The views of a scene show one set of named points, each view turned or mirrored, shifted and resized as a whole, with a little noise and some points left out.
In the rows, zero is written as 128.

Scene 1
View 1
J_618: [120 175 104  84 215  76 172 165 133 162 162 203  99  99  92  82  75 190
  79 157 108 115 166 103 125  89 141 177  53  58 138 156 124 114]
J_45: [116 171 120  98 212 106 164 149 140 136 174 198 133 143 118  83  95 178
  96 150 108 132 147 125 103  78 134 173  42 101 168 140 123 110]
J_666: [122 163 108 147 142 155 127 129  76 169 131 164 105  99 130 125 129 121
 116  84  54 158  94 135  74 121 113 129  67  59 112 202  68 103]
J_613: [115 135 110  79 208 114 152 134 138 159 151 206  59  76 117  91  80 189
  85 146 132 111 140 133 102 109 123 157  62  48 136 160 116 113]
J_579: [110 146 116 169 129 201 107  98  86 105 163 158 131 184 183 129 143 111
 144  57  97 181  64 156  65  67 119 113  70 116 167 194  76  98]
J_54: [114 183 107  87 225  79 167 170 140 146 176 199 119 119  88  77  76 186
  82 168 118 126 169  99 132  67 149 180  49  82 151 139 142 111]
J_297: [118 154 111 102 202 125 149 132 131 149 151 190  99 119 133  96  99 172
 106 132 111 129 122 134  96  92 126 159  61  79 148 164 112 111]
J_34: [116 134 120 155 149 199 128  84  98 128 147 164 118 165 186 123 149 126
 137  85  84 165  64 173  41 102  94 115  62 113 172 179  70  89]
J_321: [125 136 113  93 223 126 201 109 129 211 118 180  87  67 131  93 119 189
  92 194  49 111 124 166  50 172  87 155  26  62 133 136  77 102]
J_262: [114 161 105 148 144 162 124 125  77 158 134 163 102 109 137 126 129 121
 109  77  60 156  94 134  72 107 113 129  73  57 118 203  68 104]
J_531: [115 160 116 154 160 168 142 104  98 141 143 163 148 177 167 116 146 131
 132 110  59 170  82 162  55 101 102 121  52 118 161 169  69 101]
J_631: [111 168 123  79 229 106 156 149 165 116 196 206 128 167 127  75  81 203
 103 168 149 119 152 129 123  48 142 172  45 121 197 130 150 108]
J_793: [110 166 107 123 160 130 120 151 110 118 169 183 119 137 116 112  98 146
 104  85 121 150 126 114 118  55 144 150  80  72 137 186 113 105]
J_632: [118 167 121  85 229 102 183 141 154 152 165 203 132 134 121  70  90 197
  99 188 109 123 149 132 100  84 127 169  39 105 179 124 128 107]
View 2
J_793: [100 190  91 154 165 118 165 116 161  99 151 145 132 139  93 139 158 158
 108 137 119 152 174 119 116 117 139 132 109 160 133 154 124 155]
J_613: [114 175 114 111 116 115 137 126 148 149 137 160 191 114 117 104 146 184
  80 109  99 119 201 157 112 111 116 149 126 142  96  90 148 109]
J_34: [ 89 141 141 126 158 157 149  90 189  72 138 158 117 159 121  75 176  77
  80 216  91 169 136  77 167 104 123 123 176 127 139 187  82 136]
J_531: [ 86 149 128 159 174 163 157 106 182  68 141 134 116 151 103  89 158 111
 100 189 112 152 133  87 126 116 148 109 122 132 156 186  93 158]
J_262: [ 69 143 134 102 188 132 175 116 179 102 121 155 121 160  90 116 123 118
 123 149  98 149 176 101 145 104  92 119 135 120  92 185 110 137]
J_579: [ 77 161 123 150 186 142 169  85 197  63 158 152  91 167 108 105 176  75
 100 211 112 178 138  50 165 105 140 122 148 138 154 200  78 148]
J_45: [122 168 113 164 126 145 129 130 139 115 136 136 180 105 116  83 160 179
  81 129 115 115 156 135  72 131 168 124  93 144 148 115 137 143]
J_618: [113 168 113 136 124 130 141 145 139 142 118 140 196 109 104 110 142 211
  98  93 111 101 186 167  64 129 143 139  82 145 113 105 160 135]
J_631: [140 192 104 189 106 133 112 122 135 112 154 139 182  98 137  78 203 186
  59 132 120 118 157 142  61 136 197 141  92 165 176  97 136 146]
J_666: [ 74 144 126  88 167 126 165 110 181 115 120 163 137 150 104 113 127 126
 107 147  91 145 190 116 151 102  80 131 152 119  77 161 113 112]
J_54: [120 179 110 158 123 136 132 144 128 131 128 130 193 104 101 103 152 212
  87  91 125 107 174 167  53 137 164 136  73 160 143 102 148 142]
J_297: [111 164 116 139 132 130 137 121 148 120 138 148 172 123 123  99 158 167
  77 134 108 129 175 142 105 117 138 135 118 140 122 122 134 129]
J_321: [ 97 101 171  77 100 181 128 140 158 136  83 153 213 115 135  36 111 162
  62 138  72 101 167 162 105 108  93 115 140 100  66 125 142  82]
View 3
J_631: [ 99  82 161  81 131 102  90 136 169 172 108 101  93 119 150 132 142 177
 108 168  86  97 115  89 164 106 129 127 143 117 157 120 125  94]
J_793: [127 106 142 105 129 122  98 143 150 141 115 154 101 116 118 177 138 171
 127 157  65 104 105  91 155 122 148 104 103 134 132 125 118  90]
J_321: [121  67 166  78 104 158  85 168 121 153 112 124 115 160 153 204 149  91
 100 136 176 121 139 102  75 113 140 148 145 109 212 177 136 120]
J_262: [153 126 137 123 107 151 109 149 123 114 123 177 124 141 107 222 136 135
 134 143 101 113 114  98 115 127 166 104  90 121 146 150 124 102]
J_297: [110  91 158  88 115 121  94 155 150 155 108 123 105 126 145 175 145 146
 108 157 103 108 124  93 133 113 140 127 123 117 166 135 130 101]
J_531: [138 141 157 121 101 134 106 101 116 114 148 156 145 178 116 183 107 137
 128 146 131 103 124  93 147 133 175  87 113  97 154 136 134  91]
J_45: [ 99  79 162  77 135 115  87 140 153 168 115 119 102 130 137 142 143 150
 112 156 108 109 119  97 149 122 138 124 144 125 157 140 105 101]
J_54: [ 92  54 161  70 145 117  85 164 164 184  95 119  84 103 137 137 147 157
 104 151  92 113 115  93 146 118 125 146 148 141 160 150  87 109]
J_618: [ 94  55 158  68 138 126  83 170 156 178  91 127  84 102 140 164 151 140
 109 148 100 117 117  94 125 116 128 150 140 140 163 151  90 110]
J_34: [144 157 154 129  82 136 116 114 119 101 151 147 142 191 129 193 115 142
 126 164 124  92 127  95 140 118 164  77  98  91 158 120 164  90]
J_613: [111  72 156  75 113 132  89 183 156 164  92 120  84 114 156 200 161 148
 106 166  93 106 121  94 105  91 123 142 127 130 180 146 136 108]
J_666: [149 121 140 124 101 160 106 162 121 115 125 184 119 140 112 231 133 132
 143 142 107 113 117 105 109 118 163 109  90 122 153 155 120 100]
J_632: [ 89  65 174  73 136 114  86 142 153 180 112  99  99 133 157 135 141 148
  98 152 121 109 127  89 142 119 135 138 164 114 177 140 106 109]
View 4
J_531: [109 119 101 101 147 134 122 132 126 110 135 123 148 124  84 125 116 146
 153 129 121 117 133 116 128 130 149 154 127 155 139 144 114 106]
J_579: [112 106  96 109 150 135 126 134 139 101 150 132 148 135  75 123 126 154
 150 105 125 135 153 133 118 118 141 175 124 156 149 138 113  89]
J_54: [149 125 149 120 143 121 132 114 148 138 143 141 124  85 132 142 136  99
 109 171 148 101  87 119 100 132 121  98 112 126 106 105 114 128]
J_632: [145 118 142 113 146 137 123 121 142 144 139 144 125 101 118 134 121  96
 126 167 141  77  84 114 111 136 128 102 118 146 108 112 111 130]
J_262: [131 105  96 109 140  79 149 100 130 106 138 122 132 109 103 144 133 138
 115 138 137 147 120 138 104 123 142 141 119 126 144 124 112 128]
J_297: [137 108 121 113 141 114 135 112 140 132 143 141 125 112 106 140 126 114
 125 146 141 103 104 126 108 129 133 120 120 141 124 116 112 131]
J_34: [112 103  92 102 146 127 129 127 126 108 140 130 142 145  69 129 110 144
 160 114 123 115 139 129 123 125 151 164 125 164 147 146 114 107]
J_618: [146 114 139 116 141 105 138 104 139 135 137 136 120  88 128 148 135  97
 109 167 144 105  79 123 101 138 127  96 113 124 112 106 111 139]
J_321: [137 105 103  88 148  81 134  92 108 141 112 122 126 119 103 143 100 106
 143 166 126  74  76 120 127 150 162 106 131 146 126 141 112 167]
J_666: [123 109  82 103 150  81 139 103 116 105 132 112 140 116  93 140 123 145
 126 130 129 142 124 136 112 128 151 145 122 128 147 136 111 130]
J_45: [137 120 137 118 143 136 125 122 141 132 138 138 130 102 117 133 129 106
 122 159 140  97  96 112 111 130 126 112 115 137 111 111 114 118]
J_631: [148 116 157 123 144 157 122 132 162 143 149 163 124 105 119 135 133  95
 124 159 146  81  96 113 107 127 115 107 114 150 104  98 106 115]
J_793: [132 115 119 124 142 117 134 118 147 116 152 136 132 103 110 138 140 131
 120 138 140 137 125 133 102 121 123 138 112 131 129 116 110 109]
View 5
J_45: [105 128 127 125  88 120 153 152 192 170 132 129  72 125 150 146 145 114
 154 132 114 141 132 132 140  94 129 153 125 128 213 132 141  88]
J_297: [115 127 133 114 120 126 141 162 171 164 154 146  71 124 143 138 141 131
 150 134 116 141 121 135 133 101 130 150 131 129 187 128 146  93]
J_34: [125 170 153 106 100 111 165 202 145 148 132 173  73 105 115 132 101 157
 116 107  84 119 121 111 132 108 154 108  87 152 148 113 119 134]
J_262: [151 161 161 105 139 137 117 175 133 119 159 151 102 124 132 142 132 171
 126 116 105 131 108 129 115 145 137 122 116 108 144  95 132 109]
J_618: [112 111 121 126 120 132 136 131 190 168 154 105  88 132 160 158 155 119
 159 143 127 146 123 155 127 104 117 172 149 118 222 128 164  83]
J_531: [138 172 159 106  92 112 154 198 144 134 128 165  85 102 113 134 105 157
 117 100  84 120 117 112 127 117 150 108  88 145 151 106 126 127]
J_321: [113 132 141 142 126 115 123 137 140 191 179 118 105 112 159 194  81 150
 108 178 106 124 116 150 107  89 147 145 155 166 177 112 192 136]
J_632: [ 96 118 119 135  89 112 166 150 192 180 140 122  70 121 155 158 140 112
 154 143 111 140 130 141 137  77 131 158 132 147 223 143 157  93]
J_579: [139 179 162  79 113 129 148 222 140 120 127 193  69 109  98 105 132 161
 133  83  93 126 111 105 135 125 149 101  74 125 122 107  88 113]
J_631: [ 84 116 107 123  71 114 176 161 208 181 129 139  45 126 144 134 156  96
 173 123 121 145 133 127 147  73 117 162 123 143 219 156 135  74]
J_793: [131 138 138 100 119 137 136 178 176 131 137 152  77 127 136 118 167 133
 162 103 118 152 115 134 129 125 117 145 112  98 176 116 113  84]
J_613: [105 115 120 118 142 145 125 141 167 182 184 137  69 133 151 155 147 136
 155 154 127 141 119 149 125  95 118 163 163 122 182 127 159  90]
J_666: [156 157 163 110 150 142 115 172 134 122 160 142 107 122 133 142 125 176
 117 125 103 128 101 133 114 146 143 119 117 112 147  87 136 117]
J_54: [109 107 117 129  98 125 153 134 199 165 143 107  80 127 165 154 163 106
 173 133 127 149 126 140 131  98 121 175 141 122 235 130 151  76]
View 6
J_579: [117 130 138  68 229 101 162 181 168 106 117 112 108  47 180 146 126 175
 147 150 170  55  85 110 188  97 120 135 166 129 103 122 102 106]
J_631: [142  69 130 122 105 136 117 113  73 158  44 151 148 128 119 102 116 135
 160 163 117 115 142  90 156 191 157 142 160 115 146 201 154 103]
J_632: [134  48 121 186 114 135  96  77  88 134 101 143 144 167  88 124 128 137
 139 137 102 135 116  84 125 158 155 159 157 129 166 186 145 103]
J_54: [115  51 131 154 101 148 113  95  91 127  80 169 134 161 108 106 113 116
 126 145 105 125 146  95 127 178 144 168 171 131 144 182 144 106]
J_297: [120  76 113 144 147 139 133 129 116 108 102 141 116 120 122 140 125 140
 138 139 121 115 132 117 130 155 135 142 168 134 136 184 125 103]
J_618: [108  48 124 171 103 155 117  88  99 110 107 170 123 155 106 124 127 114
 115 137 101 131 145 113 108 169 143 166 177 133 143 179 134 109]
J_45: [127  71 131 139 128 135 117 110  99 133  82 147 138 134 120 120 124 140
 143 148 118 113 126  89 145 163 146 154 164 126 147 179 135 103]
J_34: [131 115 116  89 236 101 145 173 164 105 138  96 117  55 150 170 144 192
 155 131 166  75  68 108 177  99 128 118 150 127 120 156 107 101]
J_321: [132  56  80 199 161 129 106 104 132  86 182 104 129 158  64 187 160 166
 133 102 107 149  85 115 104 119 142 129 146 141 172 210 111  99]
J_666: [ 92  89 119 135 204 129 154 137 171  55 166 137 100 102 143 169 131 153
 111 114 143  93  96 128 122  90 114 161 178 151 121 124  89 108]
J_262: [ 93  98 127 120 198 129 152 140 166  65 155 134  97  96 147 161 128 152
 111 128 143  88  94 123 127  97 120 159 179 148 115 122  93 105]
J_531: [130 109 124 105 216  99 135 144 157 106 135  94 127  77 147 150 125 185
 142 144 151  75  70  86 181  95 132 146 150 134 129 134 112 107]
J_613: [112  59 100 159 123 153 135 126 105  92 120 158 106 134 103 153 135 121
 137 126 106 135 141 138  89 163 141 126 173 132 137 205 126  99]
J_793: [100  90 141 104 156 134 148 142 130 107  89 164 108 104 156 116 108 132
 122 146 140  82 139 114 148 139 121 163 186 132 107 141 117 106]

Which points are out of place in each view (at most two, in the order of its rows)? Write - if all are in place.
view 1 -> -
view 2 -> J_531, J_666
view 3 -> J_631
view 4 -> J_262
view 5 -> J_34
view 6 -> J_632
